A landscape with many valleys, sampled at points; each row gives a point and its height.
From any point a ball takes the steepest step (drop divided by distance) to one of its 3 nearest points. It stops when none of these is lower. Distance is the straight distance between rows; heights are no part of it.
Q_862 h=532: [ -7  -1   0   8  -5  14  16   8   6 -14 -22  -2  31   1   9   1   9  22
   9  -4]
Q_772 h=208: [-22  -7 -18   8 -26  10  -8  -1  28   9  -9  -5 -19  14   7  -1 -10   6
 -11  13]
Q_369 h=778: [  9  15   1 -17  18  -2   4  -1 -25  10  18   8  -7  10 -23  11   6 -27
   5  -9]
Q_798 h=576: [ 18  19 -11  -9  11   0  12  10 -24   4   7   2 -22   4 -24  13   5 -16
  -4  -2]
Q_782 h=269: [-18 -13 -12   7 -17  33 -15   6  30  14 -10  11 -15   9   9   1  -8  11
   2   0]
Q_655 h=416: [ -1   5 -15  19 -23 -16  -3  -6   8 -13 -16  -8 -17  -9   1   4  -8  -4
 -20   5]
Q_370 h=412: [ 20  15 -16  21  -6 -17 -14  -8 -17  -7  -8  -5  -2 -21 -19  -3  -6   0
 -19  -6]
Q_92 h=240: [ -6  -3   3   5 -19  -9   0   0  11  20   9 -11   8  -1   7  -6  18   8
 -19  -5]
Q_90 h=395: [ -6 -19  11   5 -27  15   4  -1  22 -49  -4  12  -1 -19  14  -8   1   5
  23  -7]
Q_831 h=556: [ 23  11   0  -2   1 -32   5  14  -5  10  11  -7  -9  -8  -2  -8  10   5
 -16   3]
Q_96 h=589: [ 34  13  -8 -11  11  -7   3   1 -22   4  -7  10 -26  -2 -12   0  -8 -18
   8   8]
Q_873 h=370: [-19 -28  22  10 -20  18  -3   4  21 -12  10   5  17 -10   3 -12   3   4
  17 -12]
Q_71 h=266: [-15 -20  15  10 -15  13   4   4  26   0   8   0  24  -5   9  -7   0  10
  14  -3]
Q_822 h=652: [ 34   4  -7 -10  13 -10  -8  -4 -25   3 -11   6 -24   4 -17  -2 -10 -18
  18  19]
Q_117 h=252: [-24 -11 -11  12  -9  12 -18   1  33   9   0   6 -20  11  13  -5 -13   5
 -15  18]
Q_380 h=583: [-10  10  -3  -1  16  18  14   8 -12  -3  -4  -3  23   8   8  21  19  14
  -3  -8]
Q_966 h=713: [-13   8   6 -31  43  -2   4   3  -6 -17   0  -9   1  17   8  16  -6 -12
  -1   1]
Q_50 h=558: [ 19  18  -7 -10   3 -12  15  26 -10   6   0  -9 -13   6  -5   3  10  -4
 -12  -4]
Q_682 h=771: [  0  12  19 -28  25 -19   6 -11  -7 -10  24   3  -5  11 -14   9 -11 -37
  12  10]
Q_294 h=465: [-17 -30  11  18 -15  36  -5  -3  29   5  10   6  10  -6   3  -5   3  -4
  15 -11]
Q_692 h=332: [-35  -7  -6  26 -10   6 -22 -12  22  11  15  12 -14   4  16  -9 -12  11
 -14  21]
Q_701 h=601: [ -8  -3   8   2  15  23   5  -5 -13  -7  -6   5  26   9   6   4  19  26
   7 -15]
Q_684 h=177: [-13  -7  -9   3 -21   7  -8 -11  13  23   5 -13   7  -2   8   4  10   3
 -12 -11]
Q_562 h=265: [-15 -17  12   9 -14   9   7   7  26 -17   2   4  23  -5   6  -8   2  10
  18  -1]
Q_554 h=691: [ 30  -1  -4 -11  10   3 -11 -20 -26   8 -17   9 -15   6 -10   2 -26 -21
  30  14]
Q_127 h=176: [ -8  -8  -5   7 -22   3  -9  -7   6  24  -1 -13   8  -1   8   2  13   3
 -20  -7]
Q_198 h=575: [ 27  13 -11 -17   7 -11   9  11 -19   6  -7   4 -24   9 -22   4  -1 -11
  -3   7]
Q_447 h=692: [ -5  14  -3 -10  24   7   7   6 -20   7  13  -6   2  11  -6  19  13  -2
 -10 -14]
Q_72 h=806: [ 29   8  -2 -14  12   0   5 -11 -25   6  14  13 -20   4 -24   5  -6 -33
  16  -3]
Q_641 h=872: [ 31   1  -4 -20   9   2  -5 -23 -22   9 -13   7 -14   0 -18   4 -21 -33
  24   6]
Q_94 h=211: [ 11   9 -13  19 -19 -21  -5 -13  -2   3  -4 -10 -10 -13  -6   6   4  -1
 -22  -9]
Q_952 h=348: [ 31   6  -3   9  22 -23 -20 -15 -24  -3  -3  10  -3 -13 -16 -18 -21  12
  18  16]
Q_354 h=439: [ 25   7   0   9  11 -33 -14 -10 -22  -2   3   5 -10 -13 -22 -19  -7   1
  -2   9]
Q_785 h=736: [ -9  16   6 -35  25 -15  11  -1  -6 -22  12  -1  -2  13  -9  11 -10 -29
   5   6]
Q_583 h=415: [ -4   0   6  -2  -4 -12  12  16   6  16   6 -11  13   5   9  -4  11   9
 -19  -2]
Q_421 h=260: [-17 -11  15   7 -17   4   7   9  22  10   4  -7  25  -2   8  -9   7   7
   2  -5]
Q_739 h=393: [-13 -21  -2  12 -24  36 -13  -3  22  12  -7   4  -4  -2  -2   1  -3   3
  13 -11]
Q_468 h=426: [-20 -21  23   5 -17  17  13   2  24 -35  -3   8  10  -6  10 -10  -1   6
  23   2]
Q_285 h=272: [ 30   2  -1   2  21 -17 -11  -4 -18  -2 -11   7 -10  -3  -9 -15 -33  -1
  23  24]
Q_624 h=314: [ -8  -6  11   1 -14   1  14   8  19  14   0 -10  16   2   9  -4   8   9
  -5  -1]
Q_322 h=674: [ -8  -7  16  -8  31  11  -2  -4 -16  -5  -1   6  21  10  16  -6  17  25
   0  -2]
Q_778 h=263: [-17 -13   7   7 -22  11  -4  -5  16  25   6  -9  19   0   8  -6   4   9
  -4  -8]
Q_338 h=617: [ 29  12  -2 -12  10 -20  -3   3 -21   0 -14   5 -28   0 -16  -9 -14 -14
  16  13]
Q_329 h=123: [ -4   5 -18  12 -21 -10 -10 -11   7  12  -7  -9  -6  -5   0   6   3   2
 -35  -6]
Q_86 h=522: [  2  18 -11  -7   6  -3  20  26  -6   9  -5 -10   1   7  10  14  11   1
 -14   2]
Q_351 h=139: [-23 -16  14   5 -16   7  12  10  21  -3   0   2  26  -1   9 -10  -4  13
  11   2]
Q_747 h=657: [ 25   7   3  -4   3 -32   2  10 -12   0   1   3 -21  -4 -11  -7   1  -2
  -9  12]
Q_214 h=484: [-1 13 -4 -5  1  4 23 21  5  5 -8 -9  7  8  6  9  9 12 -6 -1]
Q_445 h=313: [ -1  -1   3   3 -11 -15   2   5   6  20   8 -14   7  -6   5   2  11   3
 -18 -11]
Q_705 h=204: [ -8  -6   4   3 -18   0  -3  -4  11  26   9 -13  12  -2   9   1  11   4
 -17  -8]
Q_30 h=191: [  2   2  -8   3 -16 -13  -6 -13   2  15   4 -12  -6  -9   3   1  14  -1
 -28 -11]
Q_509 h=435: [ 30  14  -4  14   2 -24 -12 -14 -23  -1   1   3  -7 -14 -20 -12  -4   6
  -9   0]
Q_13 h=637: [ -7  -7   7  -2  21  19   1  -7 -12 -12  -5   7  28   4   9   2  13  28
   3 -11]
Q_526 h=767: [ 31   2  -2 -15   9  -3  -1 -18 -28   8  -7  12 -18   5 -23   3 -14 -24
  18   6]
Q_469 h=545: [ 11  19 -13 -14  11   1  16  24 -14   8   4  -4  -5   4  -5  13   8  -2
 -11  -2]
Q_986 h=694: [-16   1  12 -19  40   7  -5   2 -14  -5   4  -2  11  12  17   0   6   8
  -6   0]
Q_426 h=451: [-14   0   0  -3  -7  14  19  15  11  -7 -14  -2  24  10   4   4   6  16
   9  -5]
Q_660 h=841: [ 13  -1   9 -17   9 -12   1 -24 -28   4  17   9  -5   7 -27   0 -10 -36
  22  -2]
Q_819 h=384: [-16  -1  13  -2  -9   3  21  12  16   4 -13  -6  25   8  15   1   6  15
   7  -3]
Q_453 h=371: [ -9 -17  15   7 -20  15  15   5  23 -28 -13   4  15  -9  10  -5   0  14
  20   0]
Q_196 h=455: [ -9   3 -16  25 -18 -14  -5  -3  13  -6  -4 -11 -19  -3  14   7 -13  -8
 -25   9]
Q_323 h=756: [ -2   5   8 -15  30  -8   0   3 -21  -1  27   2  -3   8 -10  16   2 -22
  -6  -9]
Q_493 h=255: [ 15  10  -2   7  -5 -30  -5  -1  -5   6   7  -6  -7 -10  -4  -7  11   3
 -21  -4]
Q_189 h=256: [-17 -20  16   6 -18  10  -3   3   9 -52  15  17 -20 -28  16  -9   0   0
  22  -8]
Q_199 h=152: [-16  -3 -18  10 -22   4  -7  -8   9  17  -5 -12  -1  -4   9   4   5   7
 -19  -4]
Q_211 h=369: [ 11   8  -9   8  -9 -26  -4  -8 -11   9   5 -10 -10 -12  -9   0  13   6
 -26  -5]
Q_478 h=471: [-6  7  6 -7 -8 -7 17 24  8 15 -1 -9 10  6  9  0 11 11 -8 -1]
Q_968 h=473: [-20  -2  -9  27 -13  -9 -10  -4  22   6   6  -3 -12   3  20   3 -17  -3
 -24  18]
Q_987 h=356: [  8   3  -4   7 -12 -28  -4  -6  -1  17   6 -10  -3  -7   1  -3  17   3
 -26  -5]
Q_6 h=343: [-17 -19   9  12 -18  18   0  -3  22  18  10   0  21  -4   7  -6   5   6
   7 -11]
Q_8 h=270: [-18 -15 -12   8 -17  27 -18   7  35  11  -7   4 -19   6   5 -11  -6   9
   4   5]
Q_328 h=568: [ 23  17  -7 -11  16 -14  13  18 -12   5   4  -2 -21   3 -11   6   1  -5
  -8   6]
Q_621 h=587: [  5   5  -3  -5  -2 -24  -1   6  -1  21  11  -5 -10  -2  -4  -5  11  -1
 -21   0]
Q_194 h=717: [-12  14   7 -23  39  -7   2   2 -12 -18  11  -3   0  15   3  11  -4 -19
  -2   0]
Q_49 h=723: [ -7  18   2 -43  28   1   8  -7  -1 -32   3  -3  -4  10  -2  18  -5 -28
   1   2]
Q_816 h=803: [  3   5   9 -20  16 -15   3  -9 -18  -5  23   1  -6  11 -17   8  -2 -37
  10   0]
Q_201 h=230: [ 20   6  -6  -2  29 -13 -19 -10 -16   5  -4  14  -1   0  -5 -13 -37  -5
  24  24]
Q_939 h=179: [-16 -10 -15  10 -23  19 -13  -8  26  16 -12  -3  -8   7  13   6  -1   0
 -18   2]
Q_160 h=443: [ -6  -4  -2   6  -1  23   9 -10  -2 -20 -20   5  27  -4   6   4  11  30
   6  -8]
Q_521 h=510: [ -7   9   0  -2   3  16  20  15   2  -1 -13  -3  23  10  11  10  14  17
   3  -4]
Q_605 h=281: [ 28   1   1  -3  19 -22 -12  -4 -23   0  -5  12  -8  -2 -14 -20 -24   0
  16  19]
Q_122 h=636: [ -5   9   0  -5  23  19   5   9 -17   3   1   0  18   6   2  17  16  12
  -3 -10]
Q_992 h=401: [  1 -11   3   4 -21  25   7  -5  10 -46 -13  13   8 -20   7  -7  11  14
  17 -12]
Q_653 h=392: [ 27   6  -5  13   8 -18 -17 -16 -24  -4  -3   6   0 -20 -21 -13 -16   9
  11   5]
Q_202 h=434: [-17 -29  18  14 -17  19  -1   2  16 -32  17  15   4 -18   7 -16  -3  -5
  27 -11]
Q_863 h=347: [ 31   2  -7 -10  19 -10 -11 -13 -18   3 -20   8 -16   0  -8 -12 -33 -13
  25  23]
Q_283 h=333: [ 11   7 -20  24 -19 -23  -6  -4  -2 -14 -11 -10  -7 -16 -11   3  -9  -7
 -18  -3]
Q_133 h=200: [ 27   6  -9 -10  22  -6 -17 -14 -15   2 -22   6  -1   0   3  -6 -42  -6
  30  25]
Q_971 h=459: [-14   3 -13  25 -18 -16 -11  -1  19  -7   0  -3 -20  -3  13   4 -13  -9
 -24  17]
Q_810 h=695: [-10   4   7  -8  37  11  -4  -3 -21   1   7   0  20  10   7   6  18  15
  -3  -4]
Q_480 h=482: [-15 -28  13  24 -18  35  -9   4  14 -12  14  16  -1 -13  -2 -10   1  -5
  26 -15]
Q_732 h=706: [-16   9  16 -25  44   0  -3   0 -15 -11  10  -4   2  14  12  12   4 -12
  -4  -2]
Q_16 h=485: [-14 -28   3  18 -16  46 -12   5  24   3   3   3  -1 -10  -6  -3   3   1
  15 -18]
Q_972 h=171: [ -2 -12   2   6 -10  21  11 -13   2 -30 -19  10  21  -9   4  -3  15  27
  17 -14]
Q_287 h=502: [  0  16   2  -8  -3 -12  14  22   8  11  -2 -12   0   7   8  -2  14   7
 -17   2]
Q_809 h=725: [ -8  19   6 -13  33   0   2  -1 -21  -4  23   4   3   9   0  15  11  -9
  -3 -10]
Q_112 h=216: [-21 -16 -16   7 -26  24 -17   3  33   9 -13   0 -15   5   6   2  -5   7
  -7   2]
Q_891 h=437: [-10   8   5  -6  -5  -1  23  17  13   8  -5 -11  20  14  11   0  11  15
  -3   2]

Where does a ball stop that starts at each point below?
Q_96 => Q_351
Q_810 => Q_351
Q_323 => Q_351
Q_509 => Q_133
Q_287 => Q_329
Q_117 => Q_329
Q_354 => Q_133
Q_214 => Q_351

Call two points neighbours if one is among the 3 nearest of the other. Go from one point of each pair to the other, from neighbour to neighbour, staying as low as possible. Name the highest point that can't be avoided.
Q_329, Q_133 => Q_509
Q_351, Q_189 => Q_90
Q_329, Q_972 => Q_992
Q_351, Q_493 => Q_987
